Points on a hilly landscape, in no order, each with its height.
From any point a ball rolls to the lowest of the 5 points nearest to it. It stops when none of these is lower. Distance is the straight distance between rows; heights are no part of it.
figik (h 29.7): [ -4   6 -16  -1 -19  31  14 -19 -36  35  31  -6 -31 -12 -25  40  -9 -54
 -29   4   6  29  21 -18   1  -3 -28   1  12   9 -21 -17   1 -51 -16  19
  31 -11 -14   7 -22  23  -7  -5  15  -9   8]
mus (h 32.5): [  4   0  12 -11  14 -20   4   3  45 -29  -3 -16  10  16 -10 -51   9  34
   5  20  -6 -24 -17 -13  25   1  39   6 -12  -2  51  24  -2 -16   3 -14
 -22 -14  25   6  -1  12  12 -39  -9 -19  31]
mazo (h 19.3): [ -3   3 -18   7 -15  34  13 -20 -38  25  22  -1 -39 -12 -23  44 -10 -44
 -23   5   3  28  18 -16  -9  11 -30   7  -2  13 -27 -27   3 -41  -8  20
  33  -4 -12   2  -7  12  -7   4  24  -3  -2]
tila (h 48.5): [ -5 -12  17  11  24 -36 -40  21  15 -16 -14 -17  10  -2  15 -47   6  40
  37 -48  26 -14  -7  17  -4 -10  -2  11 -15 -19  19   8  38  37 -12 -22
   2  20  13 -13  23  -6   8  -6 -27  18 -25]
dilu (h 66.9): [ -6  13   0  -4 -15   4  11   1   4  13   7 -10  13  -1 -15 -26   4   4
   7  -2 -20  -8  -9  -3  26  -3   6  -3  12   2   6  -7 -19 -13  -7 -23
  -4   6 -20  -1 -26  -4   0   6   6  15  33]
noru (h 51.3): [ 18  25  11   3 -22   7   2   7  38  -3  12 -30 -14  20 -11 -14 -35  10
 -20  35 -28 -12   7 -15  18   4  39 -17  -5   6  12  -5 -25 -12   6 -35
 -27   7   6  -1  -1  10 -11   5  26   7  44]
bop (h 40.5): [  8 -10   8  26   6 -10 -20  12 -16   3 -22   6  32   3  12   4  -2  33
 -11 -26  10   2  -8  18 -34 -21   4  12  -1   9  16  12  28  41 -25   9
  19   5   2   0  36 -24 -14  27 -32  -2 -32]
sapem (h 47.6): [ 20 -25   3  30  19 -20 -23  15  -1  -9 -24  -7   9   4  10 -22  -1  45
  28 -35  27   0 -11  18 -32 -19   6  17  -8  -5  18   6  32  46 -15 -17
  14   5   1 -15  30  -9   5   3 -30   3 -28]
vitus (h 39.0): [ 11  33 -20 -23 -44  36  20  -2 -20  22  30 -13 -30   0 -18  31 -33 -70
 -32  33   1  -3  25 -12  -3   0  -7 -20  34   4 -25   7 -25 -61  -1  28
  -2 -15 -15  24  -5  25 -13   0   2 -21   9]
gefel (h 63.2): [ -2  -6  -2  -3 -17  -9  15   4   4   8  13   2  11   3 -16  -2  12  -1
  13   5 -18   2  -5  -1   9 -16  -5   1   5  10  -4 -21 -25  -6   8  -3
  10   1 -30  -3 -16   1  -6  -1  22  18  17]
zatat (h 90.2): [ -8  -6   6  -9 -19 -11  10  10  -7  -8   8  18  11  -2   7  19   8  -8
   4  13 -10  11  -3   6  -6   1  -7   1  -8  12 -12 -20 -20   4  22  14
   7   3 -24  -1  -1 -22  -2   8  16   1 -16]
Gevib (h 56.5): [-15  -3  26   2  24 -30 -27   5  27 -41  -1 -20   7  -2  24 -33   2  52
  20  -8  16 -17 -21   8   1  15   8  17 -14  -1  13   8  31   4  -1 -22
 -16   1  14  -9  21  -9  39   6  -4  -5 -19]
Laz (h 53.9): [-14   1   6  -9  -4  -3   3   1 -12   0  12   8   9  -4  -8 -14   1  22
  21   3 -19  15 -15 -14  -1   2  14   3  -1  11   9 -24  -2  -2   4 -10
   4   0 -18 -14  -2 -25 -10  12  -1  -1   0]
vip (h 47.8): [ -7  -7  14   2  22  -6 -17 -10   0 -20 -21 -10  -1  -5  16 -26   4  48
  27 -19   5  -8 -17   4 -15   3   4  -1 -14 -19  15   7  29  18 -17 -21
   0 -10  13 -27   9  -9  23   3 -21   4 -20]
bom (h 38.6): [ 11  25 -27 -12 -40  34  19  -5 -19  20  23  -9 -26  -3 -18  31 -22 -66
 -29  27   1  -1  28 -16  -8   2   0 -18  31   7 -22  16 -17 -54   4  29
  -8 -15 -12  24  -9  27  -3  -2   6 -21  16]
gizod (h 40.1): [ 14   4 -33   7 -28  18  22 -10  -7   9  15  -1 -12   5 -10  28  -1 -41
 -19  15   3   3  22 -16 -10  -6  -7 -11  22   1 -15  17 -17 -35   4  30
 -15 -22  -9  15 -15  30  18  -5  23  -6  27]
Kazav (h 66.4): [-17  -8  11 -18  -2  -1 -10   1  -9  -4   0  20  22  -8  23  18  11  12
  13  -1 -10   8 -12   8 -15 -10  12  -3 -13  -4  -1   4  -8   9   1  12
   6  -3 -13 -15   7 -22  -7  14 -15 -10 -12]
gori (h 50.6): [-10  24   1  -4   8 -16   4   3   5   7   0 -11   3   4   1 -35   3  18
  -8   3 -10   8 -13 -17  24   0  18   8  16  15  21   6  -1  -3   2 -37
 -15  -6  -1  -8 -22  -5   5  18  -5   2  27]
gebeg (h 47.9): [-12   0   6 -13  -3  -1   4   0  -9  -4  -8  27  -2 -14  15  22   9 -30
   5   5  -1  11   8  23   0   8 -33  -9 -13 -10 -15   0 -10  20   4  21
   9  12   2   8 -12 -13   4  -3   1  -2 -31]
Suta (h 32.6): [-12  -5  -1 -16  10  -1  -2   1 -15   7 -10  27   0 -12  11  28  12 -31
   7 -11   1  12   6  28   2   0 -33 -10  -6 -10 -14   4  -5  27  -7  18
  15  11  11  -1 -14  -4 -10  -6  -5  -3 -28]
det (h 66.8): [-14 -10  10 -16  -7   4   1  -1 -11  -7  10  17  19  -9  10  11   5  14
  24   7 -17  12 -16  -6 -12  -4  14   0  -7   3  -3 -11  -9   2  10   0
   6   1 -16 -17   6 -27  -6  13  -2 -11  -7]
bedi (h 61.0): [-11 -11   6  -9   9  13 -11 -12 -14 -10  -7   7  11  -9  12   0   3  36
  25 -11 -11   6 -18  -8 -21  -1  21  -3 -12  -9  11   2   4  10  -8  -5
   5  -8  -2 -28   9 -17   2  18 -24  -9  -9]
lor (h 57.6): [  1  21   3 -11 -19  10  11  -1  16  11   0 -13   9   1  -4 -26  -7  -1
  -6   8 -21 -20  -8  -7  29   2  15  -3  13  -5   1   8 -21 -11  -7 -22
 -17  13 -15   2 -26  -5   8  11   7  11  38]
Nup (h 46.4): [ 14  -8 -17   1 -30  14  22 -10  16   3  14  -1   8  10 -21   1   4 -16
   9  10 -11 -23   6  -3  10  -5 -10 -14   8 -12 -12   1 -30 -18  -3   9
 -10  -2 -21   2 -25  16  13 -23  27  14  34]
Kigu (h 46.9): [ 14   4 -11   0 -38  19  20 -14  16   3  18  -2   2  15 -25  -5 -10 -15
   1  20 -13 -33  10 -13   6  11  -8 -21  15 -21 -20  -3 -25 -28  -4   8
 -24   0  -8   4 -16   5   2 -29  26  16  34]
Zav (h 14.5): [-15   6   5  -5   1  -5   3  -2 -11   2   5   4   5   1 -12 -27   0  35
  13   2 -17  15 -11 -19   6   5  12   8   9  15  16 -21   4  -6  -1 -21
  -2  -7  -4 -14  -8 -26  -9  14  -4   2   6]
baror (h 84.6): [-16  -2  10 -16 -12 -10   2   8  -6 -11   5  24  15  -8  18  19  10  -9
   9  11 -10   5  -5  11  -9   3  -6  -4  -9   0 -10  -6 -20   7  14  16
   0   5 -15  -2   2 -25  -2  10  -1  -8 -24]
Pon (h 37.9): [  5  22 -29  -8 -33  29  22 -13 -19  22  24  -8 -20  -8 -14  31 -11 -61
 -28  18   3   6  27 -16  -2  -4 -11 -13  25   7 -19  21 -10 -55  -5  28
  -2 -19  -9  23 -21  25   4   0   7 -19  18]
Lufer (h 53.3): [  4   0  -7  -3 -23   6  18  -5  11  10   6  -5  11   3 -20  -8   9  -6
  12   4 -18 -17   1  -1  19  -8  -8  -8  10  -3  -5  -3 -26 -11  -6  -4
  -1  -1 -26  -2 -29   8   5  -9  19  18  29]
bapaz (h 38.9): [ 12   4  27   5   7 -29  12  20  35 -33  -8 -18 -10  27 -12 -52 -11  26
  -2  36 -20 -29   4 -17  35  12  50  -2  -7   2  49   7 -17 -30  18 -26
 -35 -12  24  10  10   1 -13 -41  -9   5  29]
dek (h 60.9): [-12   1  12   2  17  -3  -9 -11  -8 -19  -8   0  -2  -1   7 -24  -3  47
  20   0  -3   3 -19 -13 -10  13  12   3  -2  -2  16  -3  28   2 -11 -19
  -5 -13  15 -21   4 -22  18  14 -13  -7 -11]
Gevar (h 44.1): [  5  26  -1 -10 -11   7   2   0  22   7   1 -12   5   4   0 -28 -15   4
 -11  16 -13 -10 -12  -9  23   5  33   2  12   5  13  16 -23  -5   3 -28
 -25   6  -2  -4 -22  -2  15  17  -2   1  40]
vona (h 76.6): [-10   6 -14   6 -13   3  20  -2 -18  -4   3  12 -24  -4  -7  26   5 -29
 -15  15   2  15  19   9  -4  20 -35  -1  -8  12 -20 -15  -1  -4   7  24
   5   0  -2  17  -7  -3  10   5  30   8 -16]
sozu (h 32.7): [ -5  -3  11   4  -1  -7 -25   5 -19  10 -12  19  34  -2   0  23   5  16
 -10 -31   4   2  -8  26 -16 -11 -15   4  -2  14   2   6  29  39 -31  21
  28  19  16  -5  21 -21 -36   1 -22 -10 -37]
kogof (h 91.4): [ -8  -2  -4   0 -16 -11  13   9 -11  -8   3  20  -3   1   3  20   8 -21
  -3  16  -6   8   8  11  -5  10 -27  -2  -6  11 -16 -16 -15   4  18  21
   2   3 -15   9  -5 -12   6   4  22   4 -22]
zizet (h 57.9): [-13   2  22   4  21 -20 -18  -4  14 -34  -3 -11   0   1  19 -33   0  53
  15  -5  14 -12 -23   1  -1  19   8  11 -10  -1  14   4  35   5  -3 -24
 -17  -7  20 -12  14 -14  36   7  -9  -5 -19]
gam (h 49.6): [  5  -3 -21  22 -19  -9  28  -1  -4   3  12   2  -5   8  -9  26  15 -28
 -15   8   0   6  13   1  -6  -6 -24  -4   9  13 -14  -3 -14 -16   8  20
  -6 -17 -20  13 -16  22  15  -1  34  15  15]
nabas (h 51.8): [-13  -7  25   2  27 -22 -27   2  17 -29 -11 -16   3  -4  22 -35   6  44
  23 -26  19 -19 -17  13  -3   6   1   7 -16 -20  14  14  31  17  -8 -22
 -11   4  14 -15  15  -8  34   1 -19   4 -25]
lel (h 34.4): [  9 -14 -14   3   6  51   0 -28 -33  30   2   6 -30 -25   5  57  -7 -48
 -21   3  12  12  10  -2 -16  22 -19   5 -19 -10 -42 -11  -4 -13  -2  28
  33  13 -19   4   3   3   5  12   2  -3 -23]
vofit (h 12.4): [ 13 -18 -15  20  28  32  -8   4 -22  27 -27  42   8  -6   9  40  -2 -34
 -13 -18  28  15   1  10 -13   1 -25  22  20   2 -32 -22  22  45   7  18
  26  16   6  20  12  -7 -24   3  -5 -15 -40]
nukim (h 44.3): [  2 -17   8  13  26 -16 -27   3   2 -13 -22 -14  -1  -1  13 -27   3  47
  30 -35  19  -6 -12  14 -20 -10   2   3 -16 -19  17   9  31  34 -15 -20
   9  -4   9 -24  16  -2  17   3 -31  12 -22]
Mozov (h 37.1): [-18  -1   7 -15   4 -16 -12   5 -15   6  -4  25  26  -6  23  23  17  -2
  -9 -19  -6   6  -1  24  -5 -16 -13 -10  -8  -5  -3   8   9  28 -13  16
  17   6   5  -9   3 -11 -26   4 -23  -2 -24]
zus (h 52.9): [ -7  -7  24   4  24 -36 -26  16  38 -50  15 -30  17   2  12 -36  12  61
  22   2  12 -14 -28   5   7   4  17  26 -29  21  26  -3  24   1   6 -16
 -12  10  10  -2  29  -4  25   1   9 -12  -2]
Rol (h 56.9): [  2  -9 -16  -3   5  35   9 -13 -22   8 -11  10 -35 -20  -3  39  -2 -37
   3   5   7  23  12  11  -7  25 -34  -2 -18  -7 -30  -7  -4  11   1  21
  18   9   1   7  -7   3   8   5  10  -1 -21]
Volel (h 62.5): [ -3   8 -19  16 -18  -3  27  -1 -15   2   5   4 -21   4  -9  26  10 -30
 -25  12  -1  17  20   5  -7  11 -34  -3  -2  19 -17 -14  -1 -14   6  20
   3  -7  -9  19  -7   9  13   8  35  11   1]
masu (h 77.0): [  0  -5  -1   0 -21 -13  16  11  -2  -1  14  13  10   4  -4  11   9  -5
   8   9 -13   7  -3   7   1  -6 -11   5   3  18  -8 -24 -22  -1  18   7
   8  -3 -31   0  -6  -4  -3   1  25  11   2]
Zata (h 34.7): [ -2  -8  -5  -9  17   8   2   1 -16   7 -18  24 -18 -14   9  33  10 -36
   8  -7   4  18   8  22   3  10 -32  -9 -12 -15 -23  -2  -4  32   0  18
  18  12  12   3 -14   3  -6  -8  -1  -2 -24]
Kosog (h 39.5): [ 18  15 -32 -10 -38  33  20  -7 -10  12  22  -6 -25   5 -19  28 -24 -56
 -20  27   2   0  29 -22 -14  -1   3 -20  29   5 -18  14 -26 -52  10  28
 -16 -20  -7  19  -2  31  -4  -3  11 -17  19]
vizo (h 35.7): [  4   0  20  -6  10 -19   8  12  45 -39  -7 -16   9  20 -13 -54   0  35
   4  27 -10 -34 -10 -16  33   5  47   6 -13 -11  46  23  -5 -30   7 -14
 -31 -14  25  13  10  -3   1 -45  -9  -7  29]
Zato (h 43.9): [-21  -2   9 -18  -1 -10  -7   6 -11   0  -4  29  11 -11  24  22  18 -22
   1  -5  -8   6   3  26  -2  -2 -19 -12 -10 -13 -12   5  -6  22   1  20
   5   6   0  -1  -5 -15  -8  -2  -8  -5 -27]
dobi (h 35.2): [  1  19 -18 -13 -26  32  15 -15 -26  35  34 -11 -27 -13 -24  33 -12 -68
 -30  13   2  12  21 -12   8 -11 -24  -7  27   7 -25   5 -10 -61 -17  25
  20 -13 -11  15 -34  25  -5  -8   5 -20  12]
talu (h 18.2): [  8 -13  -2   8  16  10 -12  10 -16  20 -18  39  13  -2   2  38   4 -21
   3 -21  16  14  -6  19 -10  -4 -29  16  12   7 -21 -16  16  48  -4  16
  31  16  19  -4   7  -1 -37 -14  -3 -12 -33]
supo (h 52.6): [-14  12   3  -5  -6  -8   8   1  -7  12  10  -1   6   2 -14 -32   5  19
   6  -4 -19  13 -12 -11  17  -1   9   6  12   8  11 -16  -4  -5  -3 -27
   3  -5 -13  -8 -17 -16  -5  13   0   9  21]
lalu (h 56.8): [  3  12   2  -8 -29  14   7  -5  18   9  11 -11  10   5 -14 -18 -10  -6
   0   7 -21 -26  -2  -4  25   6   9  -6  12 -10  -9   2 -23 -17  -8 -14
 -14  11 -20   2 -24  -5   6  -7  14  17  38]
kamaf (h 48.4): [ 13  -9 -13   5 -20   2  21  -5   7   6  11   1   8   6 -16   8  14 -14
  12  10 -12 -13   3   2   7 -10 -13  -7   6   1 -11  -6 -24 -12   4  11
   1  -6 -26   0 -27  19  12 -13  26  16  27]
mavob (h 35.0): [  9  22   3  -8   0   1   0   3  28   1  -3 -14  -1   8  -2 -32 -15   8
  -9  19 -15  -6 -15 -16  23   2  36   3   6  11  26  21 -23  -1   6 -29
 -23  -2   6  -7 -21   4  18  11  -1  -8  40]
Vetib (h 57.5): [ 14  28   8  -2 -26  10   1   0  36   2   9 -24  -2  16  -8 -15 -33   4
 -18  30 -23 -23   2 -10  22  10  30  -9   5   0   1   4 -28 -15   3 -29
 -25  14   1   4  -6  -3  -1   4  19   5  42]
venam (h 31.2): [-12   0   6 -15   8 -13 -11   2 -15   7  -7  27  17  -6  16  26  14 -18
   2 -17  -1  12   3  26  -1 -11 -26  -7  -7  -8 -10   8   5  32 -12  19
  19   9  15  -7  -6  -5 -24  -8 -18  -5 -29]
Vezuk (h 37.0): [  0  16 -27   9 -18  15  29 -13 -21  18  16  -5 -23  -4 -12  33   4 -50
 -30   6   5  16  25  -6  -3   0 -20  -6  15  11 -19  13  -2 -45  -7  22
   0 -17  -7  19 -20  25  10   7  20  -3  16]
tez (h 25.3): [ 14  12   2 -11  10  -8   3   0  41 -11  -6 -14  -4  11 -10 -37  -6  16
  -2  25  -8  -3 -14 -20  21   2  37   4   2   9  43  23 -21   1  10 -24
 -23  -8  20  -4 -14  15  20 -10  -3 -16  33]
larev (h 44.0): [ 17   0 -15   5 -32  20  25 -13   3   0  20  -1 -24  23 -34   0 -23 -24
   0  26  -8 -19  30 -27  -9   6  -4 -33  29 -17 -17  -9 -27 -43   9  11
 -32 -18   5   4  -5  22 -16 -32  30  11  26]
tabil (h 42.0): [  7 -13 -14   0   7  43   2 -19 -30  17  -9   6 -35 -24  -2  49  -2 -40
  -7  -1  12  20  10   6 -11  23 -26   2 -19  -8 -35  -7  -4   3   0  23
  26  13  -7   5  -3   6   8  13   5   0 -15]
momit (h 71.0): [-11   1  -9  -6  -5   6  12  -3 -17  -7  -6  22 -20 -11   2  29   5 -30
   0   9  -2  14  16  18  -2  22 -37  -7 -16  -1 -23 -12  -6   9   6  24
   7   6   2  12 -12  -9  13   2  17   2 -28]
katib (h 22.8): [  2  -5  -1  -2  17   0  -8   2 -15  16 -14  30  -1 -10   7  35  10 -25
   5 -20  10  20   6  23   0  -5 -34  -2   0  -6 -22  -7   7  41  -4  13
  28  11  19  -7  -7   5 -29 -12  -8  -3 -28]
sute (h 50.7): [  2 -21  15  17  25 -36 -43  31  12 -12 -13 -14  22   2   7 -47   0  40
  47 -48  29  -5  -8  16 -12 -13   3  23 -10  -7  18   8  47  44 -10 -21
  10  28  19  -9  31 -18   3 -11 -23   9 -29]
gud (h 49.1): [-14  -8  25   4  27 -29 -35  13  17 -28 -13 -19   7  -8  25 -41   8  46
  28 -36  22 -16 -13  21   1  -5  -1   7 -18 -22  16  13  32  25 -10 -23
  -8  15  13 -15  21  -2  26   2 -25  10 -24]
Pami (h 53.8): [  7  22   6  -8 -36  15   5  -2  24   6  13 -19   1  16 -10 -14 -25  -3
 -17  22 -21 -31   6 -12  20  11  14 -11  10 -12 -17   1 -25 -23   3 -18
 -26  15  -6   5  -8  -6  -4  -6  23  14  36]
fes (h 38.7): [  2   7  30   0   9 -27   6  24  40 -42  -6 -22   0  22  -9 -55  -9  33
   0  34 -14 -38  -1 -16  34   8  53   9  -7  -8  42  16  -4 -33  20 -23
 -34 -13  25  15  19  -4 -16 -42  -5   2  38]
mit (h 16.5): [ 14 -13 -13  11  27  17  -4   8 -18  28 -25  34  -2  -7   6  43   0 -32
  -4 -21  25  22   3  14  -8  -1 -30  14   9   1 -31 -20  14  46   8  12
  30  14  12   6   4   5 -30  -6  -3  -6 -31]
rivu (h 25.2): [ -7  -2   8   0   7  -9 -20   7 -17  17  -4  30  26  -2   3  29   9  -3
  -5 -27   4   9  -4  28  -9  -9 -21   2  -1   7  -7  -1  22  41 -20  20
  33  17  17  -8   7  -8 -39  -9 -13  -8 -32]
gopon (h 32.4): [  1  -1   3 -11  19 -28   0  -1  44 -22  -2 -18  13  10  -9 -39  12  34
   2  12   2  -6 -22 -13  23  -3  34   8  -6   9  47  20  -3  -1   6 -21
 -17 -18  22  -7  -6  25  19 -26  -1 -17  30]
kuvuk (h 12.7): [ 15 -18 -18  13  29  26  -1  -1 -24  34 -29  24 -13 -12   5  45   5 -39
 -12 -18  25  25   6  11 -12   0 -25   9   7  -5 -37 -16   4  37  12  14
  31  12  -4  14   6   8 -22   7  -8   0 -26]
Gize (h 44.4): [ 20  18  12  16 -10  -7   8   5  37  -9   5 -31 -28  23 -16 -27 -21  13
  -9  41 -41  -7  12 -14  25   4  46 -28 -10  12  44  -8 -29 -15   5 -39
 -28  -3  20   5  -1  13 -11 -12  14  11  33]
Luvi (h 11.6): [ -2 -24 -15   4  20  50   8 -18 -29  51 -24  35   9 -21 -12  30  -9 -42
 -32 -23  24  20  20   4 -15  -4 -30  10  14   5 -32 -26  18  34  -2  34
  35  25 -17  36  21 -13 -16  14 -13  -4 -58]
gida (h 46.1): [ -2  -5  14   0  24 -42 -15   7  35 -35  15 -32  15  13   3 -36  14  57
   5   2  11 -10 -27  -9  11  -2  18  20 -17  22  32  -4  25  -2  12 -18
 -11  -7  13  -6  15  16  16 -10  12  -9  12]
pap (h 52.0): [-16  -8  26   8  27 -46 -52  32  24 -24  -8 -20  19  -4  26 -53   7  41
  36 -47  29 -12  -9  19   1 -13   3  20 -20 -18  27  16  40  34  -5 -22
  -1  36  18  -7  29 -11   3   3 -24  15 -15]
fulez (h 51.5): [-20  -7  25   0  28 -32 -40  15  28 -35  -5 -22   9  -7  31 -41  10  42
  28 -32  20 -22 -17  20   1  -4   4  14 -24 -17  16  16  29  19  -5 -23
  -9  18  11 -16  25  -6  29   7 -15   9 -21]
Kone (h 39.1): [ 13  11 -33   2 -29  22  26 -10 -16  14  14  -4 -17   1  -8  31  -6 -54
 -27  19   8   5  25 -17  -9  -3  -3 -14  22   8 -17  22 -15 -44   1  29
 -10 -20  -6  18 -17  29  15  -1  14 -14  23]
nupo (h 38.8): [  1  -1   4  -7  28 -35  -7   5  41 -32   8 -26  19   9  -6 -44  24  51
   7   4   5 -15 -25  -8  25 -10  25  14 -16  13  46   6  13  -8   0 -16
 -11 -16  16  -4   7  23  12 -26   3 -12  27]
lil (h 42.2): [ 18  -5 -27   8 -26  16  24 -12   5   3  13   1  -4  11 -15  19   7 -30
  -1  15  -2 -12  14  -7  -9  -3 -10 -10  17  -3 -16  11 -24 -26   5  22
 -12 -16 -17   9 -19  28  17 -15  26   5  30]
Tutip (h 50.2): [-13  18   4   1   9 -16   6   0  -6   1   3  -2   4   3  -6 -34   2  31
  -1   1 -11  12 -11 -20  14   3  13  10  13  15  20 -11  11  -3   1 -33
 -11  -9   3  -8 -12 -15  -1  16  -3   3  18]
Kuvu (h 7.7): [  3 -11  -2   9  13  -8 -17   1 -17   1 -17  -1  16  -3  25  10   9  37
   2 -29   2   6 -11  13 -31 -25  16  -3 -13  -8  11   9  17  28 -15  -1
  14  -9  -6 -22  22  -8  -8  24 -34   0 -14]
Sulo (h 41.6): [ 26   1 -34   1 -32  22  24 -13  -1   4  14   2 -14  12 -22  20 -11 -37
  -4  20  -1  -9  19 -24 -15   3   3 -22  21  -5 -16  11 -25 -36  11  28
 -22 -20  -6   9 -10  29   6 -21  23  -6  27]
vod (h 50.8): [-12 -13   9 -10   7   2 -12  -4 -15  -3  -8  14  21  -8  26  14  12  23
   8 -14 -10   7 -16   6 -22 -15  19  -8 -13  -7   3  10  -3  15  -5   6
   9  -4  -7 -22  11 -15  -5  20 -24  -8  -8]
zol (h 20.7): [ 10 -18 -13   9  23  42   0 -26 -32  43 -15   8 -24 -25  11  49   3 -51
 -27 -14  20  13  14   6  -8   6 -21   1 -10 -16 -41  -8  -6   6   1  25
  34  14 -24  13   0  10  -6  23 -11   8 -24]
reg (h 44.5): [  2   9   6   0  22 -39  -5   1  18 -18   7 -18  10  11   8 -37   8  46
  -9   3  11   2 -21 -18  14   1  20  17   6  24  30   2  17   0  13 -28
 -14 -21  20 -12  -5  14  16   0   3  -9  16]
lakeg (h 32.3): [  6  14  -1  -9  16 -20   2   1  30  -8  -2 -11   1   5   2 -34   1  22
  -8  14   1   1 -16 -15  19  -4  30   8   9  17  38  20  -4   0  10 -29
 -18 -12  15  -7 -18  13  21   1  -6 -11  34]
tofa (h 42.5): [-14  -5   8  -6   2 -10 -14   5 -17   5  -4  14  27  -6  27  19  16  18
  -4 -23  -5   6  -8  16 -19 -22   6  -8  -8  -9   3  12   8  22  -9  15
  12  -3  -5 -14  13 -14 -17  20 -28  -2 -13]
daf (h 62.8): [-11   0   0  -7 -12  -5  11   5  -3   6  11   4  14   1 -16 -14   8  11
  15   0 -20  11  -9  -6  11  -8   3   4   5  13   6 -26 -14  -2   4 -12
   8   0 -25 -10 -12 -15 -12   7   8   9  11]
Taroz (h 41.2): [ 16  13 -27  -6 -34  30  27  -4 -11  14  22 -16 -39   9 -28  27 -33 -53
 -16  32  -8  -4  35 -25 -14  -8  11 -36  29   8 -14  -5 -34 -61  15  14
 -19 -31  -7  15  10  40 -27  -8  19  -8  17]
Domab (h 35.6): [  5 -14   4   6  22  -5 -19  -7  -9  -8 -22  -5   6  -2  19  -8   7  45
  23 -30   6   0 -18   8 -25 -14  11  -5 -14 -17  17  13  19  32 -18 -15
   7 -14   4 -28  15  -2  10  16 -31   6 -13]
bab (h 72.6): [ -1   1 -15   4  -7  22  17  -9 -25  -1  -6  11 -30 -11 -10  32  -5 -31
  -6  15   2  21  19   7  -5  27 -38  -3 -13   3 -19 -18  -1  -3  -2  24
   8   5   2  11  -5  -1  15   6  19   5 -18]
velil (h 10.4): [ 13 -19 -15  14  26  34   7 -16 -32  54 -20  13 -11 -15   5  40   5 -50
 -37 -22  23  15  20   7 -11  -4 -22   6   1  -6 -38 -20   4  18   4  28
  39  17 -25  28  14   3 -21  18 -13  14 -37]
zaka (h 43.0): [ 20   1 -23   1 -30  28  26 -11   2   7  17   0 -27  19 -32  13 -24 -30
  -1  27  -4 -14  29 -28 -13   1   1 -31  24  -8 -15  -4 -29 -43  15  15
 -29 -24   0   6   1  27 -11 -23  26   4  26]
vika (h 13.7): [-17  -3  10 -10   1   8   1  -7 -14  -8   2   7   6  -1  -4 -12  -2  35
  26  -3 -17  12 -17 -17  -8   8  18   2  -3   3  11 -14   6   1  -3 -10
   1  -9  -5 -19   1 -27  -2  17 -11  -7  -5]
gopu (h 2.6): [  7 -19 -17  18  22  36   3 -10 -28  49 -25  27  -7 -16  -5  34  -2 -46
 -31 -23  24  22  16   5 -11  -3 -25  13  11   0 -35 -22  14  31   4  30
  33  23 -17  34  17  -6 -25  18 -14   4 -49]
Gosu (h 56.6): [-16  -6  31  -1  27 -28 -37  18  42 -51   8 -28  15  -8  25 -34   5  52
  27 -15  11 -18 -23  15  -2   0  13  23 -30  -2  23  14  22   9   6 -14
 -16  23  10  -9  30  -9  29  14  -3  -6 -13]
Nafi (h 58.8): [-10   4  19   5  16 -26  -9  -3   7 -28   0  -9   2   7  11 -31   0  53
   5   4   9  -3 -19 -13   1  18  12  14  -1  10  15  -3  31   1   5 -25
 -14 -11  20 -11   9 -14  24   9  -1  -8  -8]
ranur (h 58.9): [  8  11  13   0 -35   1  13  -7  22   4  23 -20  -6  21  -9  -1 -32  -2
 -20  26 -18 -35  23 -13  12   4  -1 -19  19 -19 -25  -9 -26 -39   7 -23
 -32  -3   6   6  -4   5 -20 -19  36  22  41]
tel (h 62.4): [-12  14   8   2  13 -20  -3  -3  -6 -13   1  -3   2   5   4 -33   1  45
  -1   3  -1   8 -18 -19   3  14  13  14   8  14  17 -10  27   0   2 -28
 -14 -14  12 -11  -2 -16  14  14  -4  -5   0]
Sivup (h 39.6): [  1  -8   2  12   5 -11 -21   6 -22   3 -14   7  32   2  15  16   8  27
 -16 -28   2   1  -8  23 -24 -23   3   4  -2  10   8  10  26  33 -25  15
  17   4   3  -6  27 -21 -27  21 -33  -1 -25]
tavi (h 18.9): [ 15 -17 -20   8  32  27   1  -5 -20  28 -26  16 -22 -19   9  45   6 -42
  -8 -18  21  26  13  13  -6   6 -25   6  -5 -15 -36 -10  -4  29   6  17
  28   8  -3   8  -3  11 -15   9  -9   6 -18]
Ladel (h 40.7): [ 11   7  31  18   5 -34  14  16  29 -30  -4 -28 -17  26  -6 -41 -10  23
  -8  40 -27 -26  10 -11  37  11  46  -8  -6   1  53   3 -23 -37  19 -38
 -34 -17  20  10   8   5 -16 -35  -5  16  33]
Nabu (h 49.2): [-19  -3   9 -19  -1 -10  -9   4 -11   6  -4  23  24 -10  32  21  20  -4
   1 -11  -7  10  -5  16 -10 -12  -5  -9 -14  -7  -5  12  -5  19  -2  18
  10   2  -6  -9   2 -16 -12  11 -18  -8 -19]
vutep (h 52.4): [-11 -23  24  16  25 -38 -49  33  20 -15  -9  -9  32  -3  13 -53   3  41
  44 -47  31  -9  -8  14  -7 -12   9  30 -13  -7  26  11  52  44 -15 -24
   7  44  28  -4  33 -23  -3  -8 -24  14 -16]

Call two points neighbours if one is among the 5 nearest of the other. Go from one point of each pair to the other, from neighbour to neighbour, staying as low as possible. Name the highest point that can't be avoided.
mazo and tez -> Pami
mazo and gopu -> lel
Kuvu and mazo -> Sivup
vika and tez -> gori

Where does a ball stop that starts at each point below?
Gosu -> Kuvu
Suta -> gopu
Lufer -> mazo
ranur -> mazo
gefel -> mazo
baror -> gopu
Nabu -> gopu
sozu -> gopu
Kosog -> mazo
